Points on a hilly landscape, in no order, each with its height.
A ball rolls from a point to the lowest of its 2 nearest points, and stops where none of them is lower. Distance is the straight distance between rows; heights are no part of it.
Noz: [ 5.04  0.48 -2.71 -1.24 -0.23 -2.08  0.51 -1.94 -0.51 -1.30  1.39 -2.24
 -3.10 -1.46  3.21  1.54 -3.14  0.91  0.14  0.73 -0.19 -0.54 -2.34 -1.64
  2.54  0.57  0.15]  h=435
remes: [ 1.62 -2.63  0.24 -4.62  3.09 -0.38 -0.98  1.11 -1.23  5.87 -0.35  4.36
 -2.95 -0.99 -1.81  0.74  5.85 -1.82  2.64  2.05 -5.36 -3.56 -0.23 -2.69
 -3.20  2.66 -4.33]  h=423
rivib: [ 0.43  2.26 -1.26  0.20  0.45  0.49  0.97 -1.12 -1.29 -1.40  0.03 -1.70
 -0.57 -2.10  1.95 -0.36 -0.76  0.99 -1.17  2.69  0.34 -0.19  2.64  1.48
 -4.24  0.62 -2.90]  h=285
kova: [-0.90  2.17 -0.53  1.08 -0.05  0.77  0.21 -1.34 -1.80  2.67 -0.99  1.31
 -1.77 -0.54 -1.60  2.68  1.29 -1.87 -1.13  0.49  2.48 -0.60  1.39  3.82
 -2.87 -1.50 -0.02]  h=604
gili: [ 1.06  0.95 -0.16 -1.35 -0.20  1.57  0.39 -0.89 -1.86  5.01  0.46  3.68
 -2.25 -0.32 -1.94  1.02  4.00 -0.57  1.02  1.80  1.84 -1.84  0.29  1.92
 -3.17  0.31 -1.69]  h=636
buvu: [ 1.00 -0.12 -1.15  0.79 -3.69 -3.29  1.04 -0.71  2.49 -2.05 -0.16 -0.41
 -1.39  0.67 -1.48  2.94 -4.75 -0.62 -0.44 -4.28  0.50 -0.80 -2.39  2.48
  2.79  1.78  4.11]  h=539
rezab: [ 2.30 -0.60 -1.51 -1.67 -0.38 -2.18  0.86  0.16  0.75 -3.09  4.05  1.24
  2.40 -3.33 -0.37  0.26  0.45  3.30  2.43 -1.30 -3.56 -4.04  0.25 -2.71
  0.51  0.58 -2.91]  h=229
bika: [-1.04  0.72  0.56 -0.57  5.02  2.52 -0.26  0.65 -0.79 -0.32  0.24  3.56
  0.53 -2.06 -1.85 -3.30  4.42  3.73 -0.17  4.73 -3.21  1.55  4.32 -1.80
 -3.47  0.56 -5.13]  h=500
nesu: [-1.06  0.15  0.50  1.36 -0.96 -3.93 -2.50 -0.61  0.45 -2.30  0.01 -6.11
  1.44  1.11  3.11  0.11 -5.63  0.74 -2.44 -1.88  1.74  5.11 -1.46  0.66
  1.84  0.61  5.77]  h=313
seluv: [ 1.76 -0.10 -0.20  1.01 -0.85 -2.23 -0.33  2.23  1.43  0.55 -0.14 -0.88
  1.37  3.20  0.09  2.27 -3.34 -2.51 -2.03 -3.55  5.57  0.72 -4.77  1.61
  6.21 -1.01  2.98]  h=395
mem: [-1.92  0.12 -0.93  2.49  1.33  1.06 -0.31 -1.63  2.33 -0.27 -0.57  3.04
 -0.18 -0.78 -4.82  0.09  1.82  0.84  0.78 -0.11 -1.54 -2.21  3.11  0.08
 -2.20 -0.61 -0.61]  h=553
Vanin: [ 6.71 -1.43 -1.39 -1.05 -0.47  0.49  0.06  0.91 -0.30  2.14  0.43  2.82
 -3.00  1.00  1.71  2.05 -0.09 -2.11  2.01 -0.95  1.21 -2.81 -5.89 -0.97
  5.18  1.13 -1.33]  h=571
Gorib: [-3.26 -0.62  2.87  0.21 -2.47 -5.27 -2.29  2.55  3.85 -1.34 -1.74 -5.49
  1.64  2.99  0.17  1.51 -5.31 -2.83 -4.73 -4.79  1.13  4.67 -3.89  2.27
  3.95  2.39  5.90]  h=411
Vameg: [ 5.53 -0.19 -0.71  0.50 -3.76 -2.03  0.69  0.95 -0.51 -0.41  1.41  1.65
 -1.38  1.17  0.18  2.24 -3.11 -1.83  0.17 -3.93  4.67  0.97 -5.77  0.57
  8.17  3.75  2.75]  h=517
Rubi: [ 1.30 -0.45  0.79 -0.17 -2.45 -6.62 -2.33  1.28  1.87 -1.81  0.18 -2.22
  0.96  2.94  0.37  3.01 -5.00 -2.87 -2.59 -4.42  5.05  3.80 -4.73  0.62
  7.56  1.33  4.64]  h=451
rino: [-2.23  0.62 -1.76 -0.07  3.43 -0.30 -1.77  1.28  1.75 -2.85  1.82  2.35
  1.66 -3.12 -3.21 -1.26  0.78  1.41  2.37  0.24 -5.05 -1.71  5.91 -2.16
 -2.63  0.57 -3.39]  h=237
zanup: [-3.18  1.61  0.59  2.53  0.78  0.89 -1.12  0.26 -0.58  0.42 -3.08 -1.29
  1.72  2.99  0.13  1.02  0.36  0.05 -2.75 -0.76  1.85  1.81  1.14  3.55
 -2.01 -4.62  3.16]  h=96
sadaf: [-3.47 -0.10  0.70  1.25 -2.93 -1.52  2.25 -1.63  1.27 -1.40 -0.83  0.56
  0.58 -1.65 -3.81  1.14 -0.59 -0.09 -0.71 -2.62  0.33 -1.18  2.14  2.33
 -2.31  0.35  1.28]  h=598
Zirez: [ 5.01  1.18 -3.15  0.55 -0.36 -1.24 -0.89  0.42 -2.14  1.71 -0.93  0.26
 -3.04  0.95  2.60  3.37 -3.70 -2.80 -1.27 -1.37  3.42 -0.12 -4.49  2.93
  2.73  1.00  2.69]  h=427
nubok: [-1.97 -1.00  2.58 -1.82 -5.29 -5.54 -1.15 -0.44  2.21 -2.40  1.30 -5.09
  1.20  0.09  0.66  0.79 -4.65 -2.22 -3.20 -3.88  1.81  3.62 -3.13  1.01
  2.29  1.86  3.90]  h=371
rusur: [-2.18  1.45 -1.61  2.45  1.92  1.09  0.16  0.01  2.31 -3.60  1.36 -1.92
  0.03 -1.35 -1.07 -1.41 -2.82  1.91  1.03  0.28 -4.72 -2.11  4.99 -1.88
 -1.35  1.99 -0.39]  h=670
Kitev: [ 2.12 -0.94 -0.96  0.74 -2.63  0.24  1.90  0.79  0.65  0.40  2.53  3.23
  0.77 -0.63 -3.53  1.65 -1.61 -0.93  3.67 -4.35  0.84 -4.68 -1.65  0.01
  2.87  2.20  0.28]  h=36
Zes: [-2.03  0.80 -0.26  0.85  3.12  3.54  0.04  0.82  0.36 -0.62 -0.04 -0.95
  1.13 -0.21  0.68 -2.41  0.54  3.01  2.20  3.65 -2.62  0.53  3.26 -1.90
 -2.31  0.79 -1.51]  h=595
sifo: [ 5.74 -0.39  0.06 -0.26 -2.99 -1.63 -1.72  0.50 -2.45  0.87  1.46  1.26
 -1.20  1.33  3.02  3.28 -1.83 -2.93  0.92 -1.96  5.66  0.10 -5.01  2.25
  6.19  1.08  2.99]  h=471
Lorar: [-4.13  2.27 -0.19  1.70  1.31  0.75  1.54 -0.71  1.19 -1.35 -0.50 -0.60
  0.13 -0.29 -1.84 -1.41 -1.94  1.88 -0.75  0.06 -1.07  1.21  4.46  2.10
 -4.75  0.65  0.26]  h=298
sidut: [ 0.31  0.22 -0.01  0.81 -2.82 -0.80  0.89 -1.52  1.18  0.25 -0.75  1.39
  0.01  0.86 -2.57  2.44 -1.37 -0.43  0.06 -3.47  1.77 -1.01 -1.23  3.78
  0.14 -0.13  3.03]  h=567
Dazit: [ 1.97 -1.42  0.54  0.08 -3.09 -3.70  0.16 -2.26  1.40 -1.91  1.49 -3.36
  0.09  0.01  0.53  1.19 -2.75  0.71  0.44 -2.09  2.71  1.47 -3.25 -1.16
  5.22  0.18  2.23]  h=251
zafa: [ 0.35 -0.03  0.01 -2.57  0.42  1.51  0.39 -0.10 -1.63  0.29 -0.87  0.22
 -0.55 -0.98  2.96 -2.94  3.54  1.58  0.62  4.26 -3.38 -1.53  0.23 -2.00
 -0.83 -1.35 -3.54]  h=563
Fod: [ 2.65 -1.81 -0.64 -1.33  1.66  1.99 -0.97  0.27 -1.03  5.13  0.27  5.79
 -4.58 -0.97 -2.33  1.65  4.29 -2.91  3.03  0.58 -3.12 -4.73 -1.72 -0.70
 -1.46  1.73 -2.40]  h=366
sanur: [ 3.08  1.30 -2.57 -0.49  0.06 -0.18  1.08 -0.78  1.28 -3.02  0.56 -3.26
 -0.95 -1.87  1.86  1.94 -3.81  1.42  0.47  0.19 -2.38 -1.34  0.48 -1.61
  0.61  1.55 -1.48]  h=388
lepez: [-2.39  3.40 -0.19  1.85  2.26  2.60  1.37 -1.17 -2.19 -2.96 -0.41 -0.58
 -0.41 -1.32  0.94 -2.40  0.53  1.18 -1.48  2.55 -0.80  2.27  6.03  1.42
 -4.75  0.92 -2.46]  h=208
Mise: [ 3.10 -0.36 -0.29  1.79 -2.15  1.53  0.57 -1.45 -3.00  1.53  0.89  3.67
 -2.91 -0.20 -0.95  2.54  0.68 -2.61  0.86 -3.02  2.75 -3.10 -2.68  1.65
  0.39  0.11  1.65]  h=241
noko: [-2.01  0.93  1.23  1.28  0.81  3.03  0.10 -0.83 -1.53  2.19 -2.45  1.85
  0.00 -1.12 -0.97 -0.92  5.02  0.13 -1.81  3.59  1.14  3.08  2.84  1.49
 -2.59 -2.29 -2.57]  h=697
takif: [-1.87 -0.34  2.56 -0.18 -4.14 -3.41 -1.80  1.73  2.26 -0.10  1.29 -1.98
  4.54  2.62 -1.27  0.90 -2.59 -1.96 -0.96 -3.74  5.52  1.27 -3.26  3.66
  0.60 -0.18  2.24]  h=615
Nen: [-4.58 -0.80  3.45  1.87 -1.88 -1.45 -0.92  0.38  1.46 -3.15  0.01 -4.85
  3.36  1.15 -0.06 -2.28 -3.23 -0.39 -3.10 -2.90  1.11  3.70 -0.53  1.02
 -1.81 -0.09  3.22]  h=227
vifep: [ 3.43 -0.54  0.83  0.54 -5.08 -1.01 -0.10 -0.28  1.26 -0.15  2.82 -1.03
  1.84  0.67 -0.19  1.48 -1.51 -1.51  0.93 -2.51  4.24 -0.81 -3.71  0.76
  3.63  0.25  0.33]  h=162
Rorun: [-0.78  0.06 -0.69  1.09 -0.33 -0.52  1.39  0.34  3.51 -1.23 -0.33 -1.00
  0.66  0.10 -1.35 -0.50 -3.95  0.36  0.17 -3.22 -1.11 -0.97 -0.22 -1.11
  0.76 -0.14  1.53]  h=256
Nulif: [ 2.80 -2.52  1.45 -4.43  0.31  0.58  0.14  1.40 -1.16  3.99  0.12  2.39
 -0.60  0.49  1.76 -0.86  4.76 -1.31  1.94  2.78 -1.42 -2.92 -2.58 -2.42
 -1.06 -0.89 -4.29]  h=485
reluk: [ 1.49 -1.15 -1.22 -0.37 -0.15  1.50  0.32 -0.21  0.66 -0.21  0.54 -0.44
  1.08 -0.78  1.79 -1.82  1.29  1.89  1.60  1.50 -1.44 -1.28  0.08 -3.54
  1.65 -1.41 -1.68]  h=599
tun: [-2.90 -0.71  2.05 -0.11 -1.92 -0.96 -0.39  1.07  0.52 -0.56  0.95 -4.67
  5.26  1.98  1.22 -2.25 -0.97  0.05 -0.82  0.19  4.81  1.93  0.39  0.02
  1.10 -1.73  0.77]  h=210
pozat: [ 2.31  0.19 -1.53  2.08  3.65  1.81  0.25  0.79  2.27  3.17 -1.52  2.10
 -2.54  0.43 -1.68  2.22  0.92 -1.32  1.07  0.19 -0.87 -4.23 -2.22 -0.50
  0.80 -0.23 -0.53]  h=362
zibuk: [ 1.54  1.72 -0.15  0.21 -1.03 -0.54  0.65 -0.93  0.41 -3.13  0.37 -4.07
  0.58 -1.03  3.42  0.53 -4.26  0.94 -1.23 -1.06 -0.30  3.05  0.15  0.09
 -1.15 -0.04 -0.07]  h=434
zis: [ 1.63 -0.57 -4.30 -1.32  1.60 -0.26 -2.37  0.32 -0.54  1.10  0.25  3.55
 -2.67 -2.17 -0.23  2.39  1.44 -0.80  3.06  0.97 -5.52 -6.36  1.00 -2.05
  0.16  0.99 -2.19]  h=470
tuv: [ 2.67 -0.86 -0.61 -0.25 -0.79 -3.18 -2.94  1.38 -1.03  0.89 -0.15 -2.59
  1.49  1.51  3.62  2.51 -2.40 -2.75 -2.01 -1.50  4.71  2.62 -4.15  0.98
  4.34 -1.27  3.05]  h=345
kebu: [ 1.73 -0.04 -0.09 -1.81  1.40  0.07  0.10  0.91  1.37 -0.96  3.92  3.17
  2.61 -3.07 -1.79 -0.28  2.66  1.99  2.38  0.92 -2.78 -2.94  0.80 -1.77
 -0.31 -0.20 -5.94]  h=324
Vip: [ 2.52  1.06 -1.57  0.64  1.29  0.43 -0.41  1.55  1.10  1.10 -1.64 -2.74
 -0.33  1.71  3.63  0.27 -2.91  0.88 -0.04  1.33  1.34  1.27 -2.82  0.28
  2.96 -0.98  1.72]  h=254
Mazi: [ 2.94  2.35 -2.41  0.49  0.04 -0.51  0.38  0.18 -0.59  0.17 -1.29 -0.94
 -2.34  0.80  1.44  2.90 -3.55 -1.32 -0.61 -1.58  1.31 -0.70 -1.50  2.68
 -0.96  0.38  0.44]  h=387
dulut: [-4.77 -0.14  3.39  1.66  0.13  2.17  2.03  0.98  0.17 -2.64  1.24 -1.44
  3.95 -0.08 -1.40 -3.98  0.79  2.19 -0.25  0.65  0.37  4.35  3.84 -1.17
 -1.66  1.02 -0.80]  h=369
lan: [-3.06 -1.25  1.64  1.37 -0.05  0.49 -1.73  0.67 -2.15 -2.44  0.99 -5.64
  4.99  1.91  3.92 -1.89 -1.87  0.02 -1.78  0.50  2.74  4.54  0.00 -0.64
  1.20 -0.80  3.52]  h=263
Gitel: [-0.71 -0.21  0.08 -2.40  1.71  2.44 -0.27  0.28 -1.72  1.59 -2.38  1.76
 -2.82 -0.92  1.92 -2.98  5.65  0.28 -0.08  6.76 -6.46 -1.10  2.93 -2.62
 -2.29  1.45 -4.19]  h=520
nepa: [-0.14  0.25 -3.10  0.19  0.98  0.47 -0.57 -1.45 -0.54  0.41 -0.32  3.73
 -2.37 -2.23 -1.15  0.34  1.96 -0.40  1.57  1.85 -3.32 -3.62  2.53 -0.59
 -1.76 -0.44 -2.31]  h=511
favok: [ 0.46  0.55 -0.68  0.72 -0.87 -2.19 -1.83 -0.09 -1.06 -0.46  0.24 -2.73
  0.99  0.66  1.67  2.68 -2.67 -2.15 -2.80 -3.84  2.99  1.40 -2.06  1.19
  1.19 -2.90  3.49]  h=300
Misim: [ 3.73 -0.65 -1.86 -2.43 -0.95 -0.74  1.55 -1.47 -2.28  0.49  0.65  0.20
 -2.05 -1.08  2.42  1.30  0.06 -0.92  0.90 -0.98  0.97 -1.92 -1.90 -2.00
  1.46 -0.66 -0.58]  h=417
duka: [-0.07 -1.42  0.96 -0.49 -0.29 -0.18  0.21 -1.18 -0.17 -4.31  1.22 -2.25
  3.06 -1.13  1.80 -2.63  0.49  4.14  0.89  2.60 -1.85  1.12  0.08 -3.39
  2.49 -0.84 -1.65]  h=633
lebo: [ 2.05 -2.51  0.94 -2.78 -2.34  0.38 -0.42 -1.32 -2.18  2.72 -0.66  2.11
 -0.97  1.21  1.46 -1.16  4.70 -0.55  1.30  1.94  1.31 -1.33 -3.34  0.49
 -1.23 -1.61 -1.80]  h=444
geza: [-1.60 -0.30 -0.27  0.45 -0.53 -0.50  1.65 -1.30 -0.71 -1.75 -0.36  0.28
  2.01 -1.60 -0.46 -1.75  2.02  1.62 -0.12  0.04  1.55  1.45  1.92  0.17
 -1.33 -2.20 -1.46]  h=620
daves: [-3.33  0.57  3.08  1.24  3.10  2.92  0.91  1.60 -3.49 -0.75 -0.99  1.65
  1.80  0.25  1.36 -5.35  3.82  2.97 -1.10  4.28  2.21  5.47  4.14  0.62
 -1.88 -0.28 -1.50]  h=756
Zinin: [ 3.20 -1.52  0.06 -0.66  0.30  2.02  0.49 -0.88 -3.06  4.82 -0.50  3.46
 -4.68  0.42  0.34  2.29  2.68 -3.96  1.49 -0.42 -0.01 -4.47 -2.93  0.34
 -0.72  0.36 -0.15]  h=308
Fisok: [-4.14  0.65  1.38  2.88  3.34  2.75 -0.74 -0.38 -5.19 -1.07 -1.59 -2.94
  1.60  1.89  3.05 -3.60  1.01  0.37 -1.91  2.56  1.33  4.02  2.67  1.68
 -1.50 -1.86  3.31]  h=792
Lorut: [-1.09  0.92 -0.36  0.60  1.12  1.46 -0.81 -0.03 -1.21  0.84 -2.80 -2.29
  0.36  2.20  3.54 -1.14 -0.62  1.10 -0.03  1.19  0.49  1.46 -0.35  0.71
 -0.08 -3.06  2.65]  h=180
goben: [-1.13  0.09  1.17  0.68 -1.73 -1.56  2.75  1.62  3.65 -3.04  0.48 -4.93
 -0.54  0.23  0.11 -0.19 -6.09 -0.38 -2.28 -3.24 -1.70  1.60 -1.14 -1.57
  1.72  2.93  2.03]  h=333
madi: [-1.82  0.14 -1.64 -1.54  3.36  0.48 -2.04  1.02  1.40  1.93  0.87  4.90
  2.04 -1.63 -4.89 -0.85  3.47  2.84  3.33  1.35 -3.37 -1.36  4.78 -1.28
 -2.48  0.80 -3.25]  h=340
leli: [-3.66  0.34  2.34  2.76  1.92  1.03  0.60 -0.07  0.58 -1.79 -1.28 -2.67
  1.96  1.84 -0.64 -0.60 -2.26 -0.37 -2.34 -2.35  0.69  3.01  0.57  1.56
 -1.53 -2.26  3.59]  h=168
boli: [ 2.81 -0.78 -4.39 -0.06  2.12  0.37 -0.98  1.78  1.66  1.20  0.19  3.46
 -1.09 -0.21 -1.53  2.05 -0.71 -0.65  3.49 -0.60 -2.73 -5.32 -0.64 -1.64
  2.83  1.88 -0.95]  h=424
butum: [-0.51  1.00 -1.46  1.67 -0.64  1.82  0.33 -1.85 -0.73  1.30 -2.81  0.11
 -2.34  0.96 -0.12  2.60  0.97 -1.50 -1.63  0.31 -0.72 -1.30  1.53  1.44
  0.00 -2.72  1.40]  h=579
muzis: [-0.94 -0.84 -0.75 -0.74 -0.31 -1.95  0.81  0.18  1.66 -3.71  2.21  0.21
  1.93 -3.46 -2.68 -2.02  0.60  2.51  1.52 -1.48 -3.22 -2.06  3.18 -2.49
 -1.61  1.52 -2.65]  h=119
fura: [-3.06 -1.31  2.59  1.10 -3.11 -0.46  1.21 -0.47  2.30 -4.22  1.16 -4.98
  2.40 -0.90 -0.31 -2.95 -1.90  1.29 -1.40 -1.27 -2.04  3.03  0.70 -0.88
 -0.76  1.79  0.81]  h=282
Rik: [ 1.23  1.17  0.14 -2.73  2.66 -0.23  0.49  0.48 -1.14 -1.34  1.31  5.27
  1.43 -4.38 -1.45 -0.92  4.25  2.90  1.43  3.08 -3.02 -1.65  3.37 -0.78
 -3.16  0.79 -6.65]  h=418
kofu: [ 0.58 -0.50  1.26 -4.83  3.69  0.16 -2.09  1.38 -0.35  3.05 -0.56  2.71
 -2.65 -1.59  0.36 -1.97  6.34 -0.65  0.95  5.79 -7.08 -2.58  1.69 -2.12
 -3.99  1.85 -5.80]  h=477
voler: [-1.72 -1.43  1.98 -0.96 -5.79 -3.17  0.27 -1.51  2.41 -2.86  2.18 -4.53
  1.85  0.15 -0.42 -0.85 -2.42  0.63 -1.45 -2.34  1.11  2.94 -1.09 -1.12
  2.47 -0.38  1.65]  h=323
vovut: [-2.45  0.05 -0.28  3.05  2.10  3.40  0.10  1.18  1.94 -0.91 -0.89 -1.72
  2.26  1.32 -0.80 -1.78 -1.53  2.14  1.34  1.52 -2.39 -1.09  0.79 -1.19
  0.26 -0.13  2.26]  h=624
muz: [ 0.28  1.17  0.00 -2.20 -0.30  0.75  0.38 -0.47 -1.99  2.64 -0.28  3.25
 -0.01 -1.91 -1.20 -0.47  5.23  0.48  0.81  2.89  0.54  0.76  2.24  0.92
 -3.32 -1.10 -4.67]  h=667
kofub: [-4.48 -1.05  3.43  0.56 -1.17 -3.99 -2.39 -0.51  0.43 -3.89  0.44 -6.53
  2.25  1.97  1.97 -2.18 -5.85 -0.09 -3.77 -3.37 -0.35  5.15 -0.85  0.38
  0.17  1.63  7.51]  h=275
fufid: [-2.66 -0.90  1.21 -3.71  4.45  2.09 -0.92 -0.18 -0.31  6.24 -2.60  3.85
 -3.53  0.84 -3.14 -1.13  6.39 -0.03  0.72  4.45 -4.23 -1.04  1.55 -2.04
 -3.66  0.85 -2.63]  h=505
Kufin: [-3.37  0.66  1.87  1.01  2.81  4.59  0.20  0.66 -3.07  0.57 -0.43 -0.98
  0.51  1.70  3.16 -4.34  3.55  1.24 -0.49  5.74  0.38  2.70  2.35 -0.44
 -1.41 -1.15  0.17]  h=776
Fadit: [-1.86 -0.44  0.89  1.16  0.22  0.47  0.77  1.86  1.28  1.68 -1.62 -2.88
  3.27  2.11 -0.34  1.70 -1.01 -1.37 -1.04 -0.65  4.29  0.60 -1.29  1.07
  1.82 -2.09  2.00]  h=127
Zape: [ 1.61  0.44  0.41 -1.26 -4.70 -5.35  1.42  0.23  1.95 -1.56  0.09 -1.25
 -1.88  0.12 -1.30  2.70 -6.70 -2.11 -1.47 -5.64  2.04  2.64 -3.09  1.51
  4.70  4.26  4.29]  h=506
rini: [-1.37 -0.44 -0.57 -4.14  5.07  1.45 -1.79  0.56  0.09  4.64  0.06  5.82
 -0.87 -1.01 -3.55 -1.28  5.52  2.45  2.28  4.29 -3.53 -0.90  2.75 -2.69
 -3.03  0.54 -4.42]  h=436
zusiv: [ 1.62 -0.64  0.29 -2.37 -1.54 -0.78 -0.56 -0.08 -2.69  1.78  0.58 -0.14
 -1.22 -0.29  3.83 -2.23  3.46 -1.04 -1.45  2.39  1.76  0.46 -1.12  0.32
 -1.00 -3.40 -1.80]  h=404
bodo: [ 0.30 -0.27 -0.25 -0.22 -1.34 -0.41  1.24  1.05  2.92  0.37  1.82  1.47
  1.69  0.09 -2.72 -0.32 -1.15  0.10  2.58 -3.06  0.98 -1.92 -0.83 -1.04
  0.47 -0.29 -1.15]  h=165
rufiv: [ 0.74 -0.90  0.95 -1.32 -2.21 -2.49  1.34 -2.09 -1.23 -3.23  1.84 -1.99
  2.41 -1.74  1.92 -2.44 -0.05  2.54  0.42 -0.44  1.27  1.45 -0.51 -2.17
 -0.30 -2.01 -0.89]  h=652
lusu: [-0.79  0.61  1.50 -3.46  1.80  1.52 -0.04  0.06 -2.05  3.54 -1.65  4.60
 -3.47 -0.67 -0.92 -1.62  6.82  0.69 -1.61  5.59 -0.14  2.32  3.07  0.72
 -3.23  0.45 -4.94]  h=702
Givi: [ 2.00 -0.35 -3.91  1.62 -0.12 -0.26 -0.12 -0.81  1.26 -0.83 -0.02  1.71
 -1.44 -1.10 -2.28  3.27 -2.28 -0.59  2.10 -1.68 -2.81 -4.37  1.27  0.33
  0.72  1.61  0.29]  h=465
mup: [ 2.01 -0.05 -0.41 -0.22 -1.30 -0.99 -0.57 -0.15 -1.24  0.95  0.81 -0.35
  0.16  0.03  2.19  0.52  0.75 -1.50 -0.34 -1.11  3.29  0.51 -2.38  0.63
  0.20 -3.73 -0.05]  h=356
Purub: [ 1.26  0.05 -1.07  1.89  0.92  0.83  1.53  1.36  2.15  1.76 -0.41  1.62
 -1.84  2.47 -1.19  3.31 -0.46 -1.59 -0.01 -1.72  2.08 -3.03 -3.32  0.86
  2.85 -1.10  1.21]  h=299
Noso: [-1.54  1.12  0.08  1.95  0.42 -0.83  2.35 -0.29  1.20 -2.10 -1.14 -2.90
 -0.74  0.86 -0.30  1.89 -3.32 -1.37 -2.67 -3.18  0.59  0.43  0.52  0.96
 -0.22 -1.67  3.30]  h=235
nagug: [ 4.57 -2.02 -0.89 -3.09 -0.02  0.28 -0.89  1.33 -0.13  3.77 -0.05  2.85
 -2.71  0.56  1.17  0.12  1.94 -1.01  3.17 -0.03 -2.06 -4.35 -4.40 -2.31
  1.93  0.35 -2.11]  h=528
vas: [-0.75  0.42 -2.21 -0.15  1.53  2.00 -0.10 -2.36 -0.71  2.00 -3.67  2.25
 -4.49  0.69 -0.12  2.12  2.37 -0.98 -0.01  2.32 -3.16 -3.89  1.22  0.12
 -1.23 -1.26  0.25]  h=549
davob: [-1.89 -0.30  0.83  1.26 -1.36  0.57  0.96 -1.49  0.78  0.63  0.09  2.09
  1.28 -1.57 -4.08 -0.03  2.19  1.30 -0.23 -0.56  1.36  1.96  2.05  2.35
 -3.19  0.13 -1.48]  h=589
pef: [-4.45  1.04  2.43  1.69  4.24  4.93  0.03  0.18 -2.11  1.20 -2.18  2.76
 -1.25  0.32 -1.09 -2.80  4.10  2.24 -1.56  4.84  0.17  5.65  5.21 -0.66
 -2.36 -0.18 -2.06]  h=729
Nurug: [ 3.35  1.67 -2.56 -0.22  1.36  1.10  0.71 -1.99 -0.55 -0.73 -0.88 -0.58
 -3.09 -1.32  2.25  1.82 -1.82 -0.19  0.78  1.02 -1.65 -1.64  1.01  0.30
 -2.77  0.37 -1.52]  h=339
Milud: [-4.21 -0.35  3.85  2.04 -0.48  1.76  0.99  0.58 -2.19 -4.40  1.75 -4.01
  3.78  1.31  1.88 -4.67 -0.88  2.13 -0.91  0.49  0.58  4.42  2.02 -0.85
 -0.33  0.61  2.73]  h=310
vinep: [-1.22  1.63  0.24 -0.92  4.38  4.14 -0.96 -0.08 -0.93  2.14 -1.51  1.14
 -1.75  0.47  0.19 -2.99  3.11  1.87  0.26  5.44 -3.79  0.79  3.66 -1.51
 -3.98  0.31 -2.81]  h=554
bev: [-0.29 -0.24  0.88  0.29  1.22  2.27  0.18  1.25  1.05  4.30 -1.85  0.52
  0.80  3.28 -0.80  2.12  1.48 -1.76  0.00  0.55  2.67 -0.02 -2.51  0.24
  1.24 -3.07  0.63]  h=214
dip: [ 4.18 -0.81 -0.61  1.53 -3.16  0.44  1.05 -0.77 -0.82 -0.62  1.52  3.45
 -2.09 -0.41 -0.88  2.48 -2.04 -2.35  2.20 -4.41  1.53 -3.59 -2.79  0.15
  5.09  1.40  3.13]  h=156
sem: [-1.97 -0.08  0.72  0.83 -3.66 -1.50 -0.90 -0.22 -0.14  0.32  0.77  0.64
  2.50  0.40 -1.18  0.64  0.10 -0.81 -0.94 -2.58  4.59  1.43 -0.67  4.62
 -2.02 -1.36  1.50]  h=593
Meti: [-3.16  0.88  0.41  3.97  2.12  2.34  1.25 -0.46  1.79 -3.83 -0.50 -3.15
  0.22  0.53  0.09 -1.14 -3.25  1.69 -0.48  0.01 -3.62  0.45  3.26 -1.37
 -0.53  1.44  2.87]  h=646

Two balls start at each pair of points below. Name the first point that both come to, or write -.
Meti and duka -> -
noko and Gitel -> -
lusu and Kufin -> muz

Call two points neighbours if one is among the 2 nearest of the other. Go from one point of each pair to the other, from neighbour to neighbour, staying as low as possible. Name the highest point that can't be avoided.
vifep and zanup -> voler
lepez and vifep -> Mazi
Kitev and zanup -> Rorun
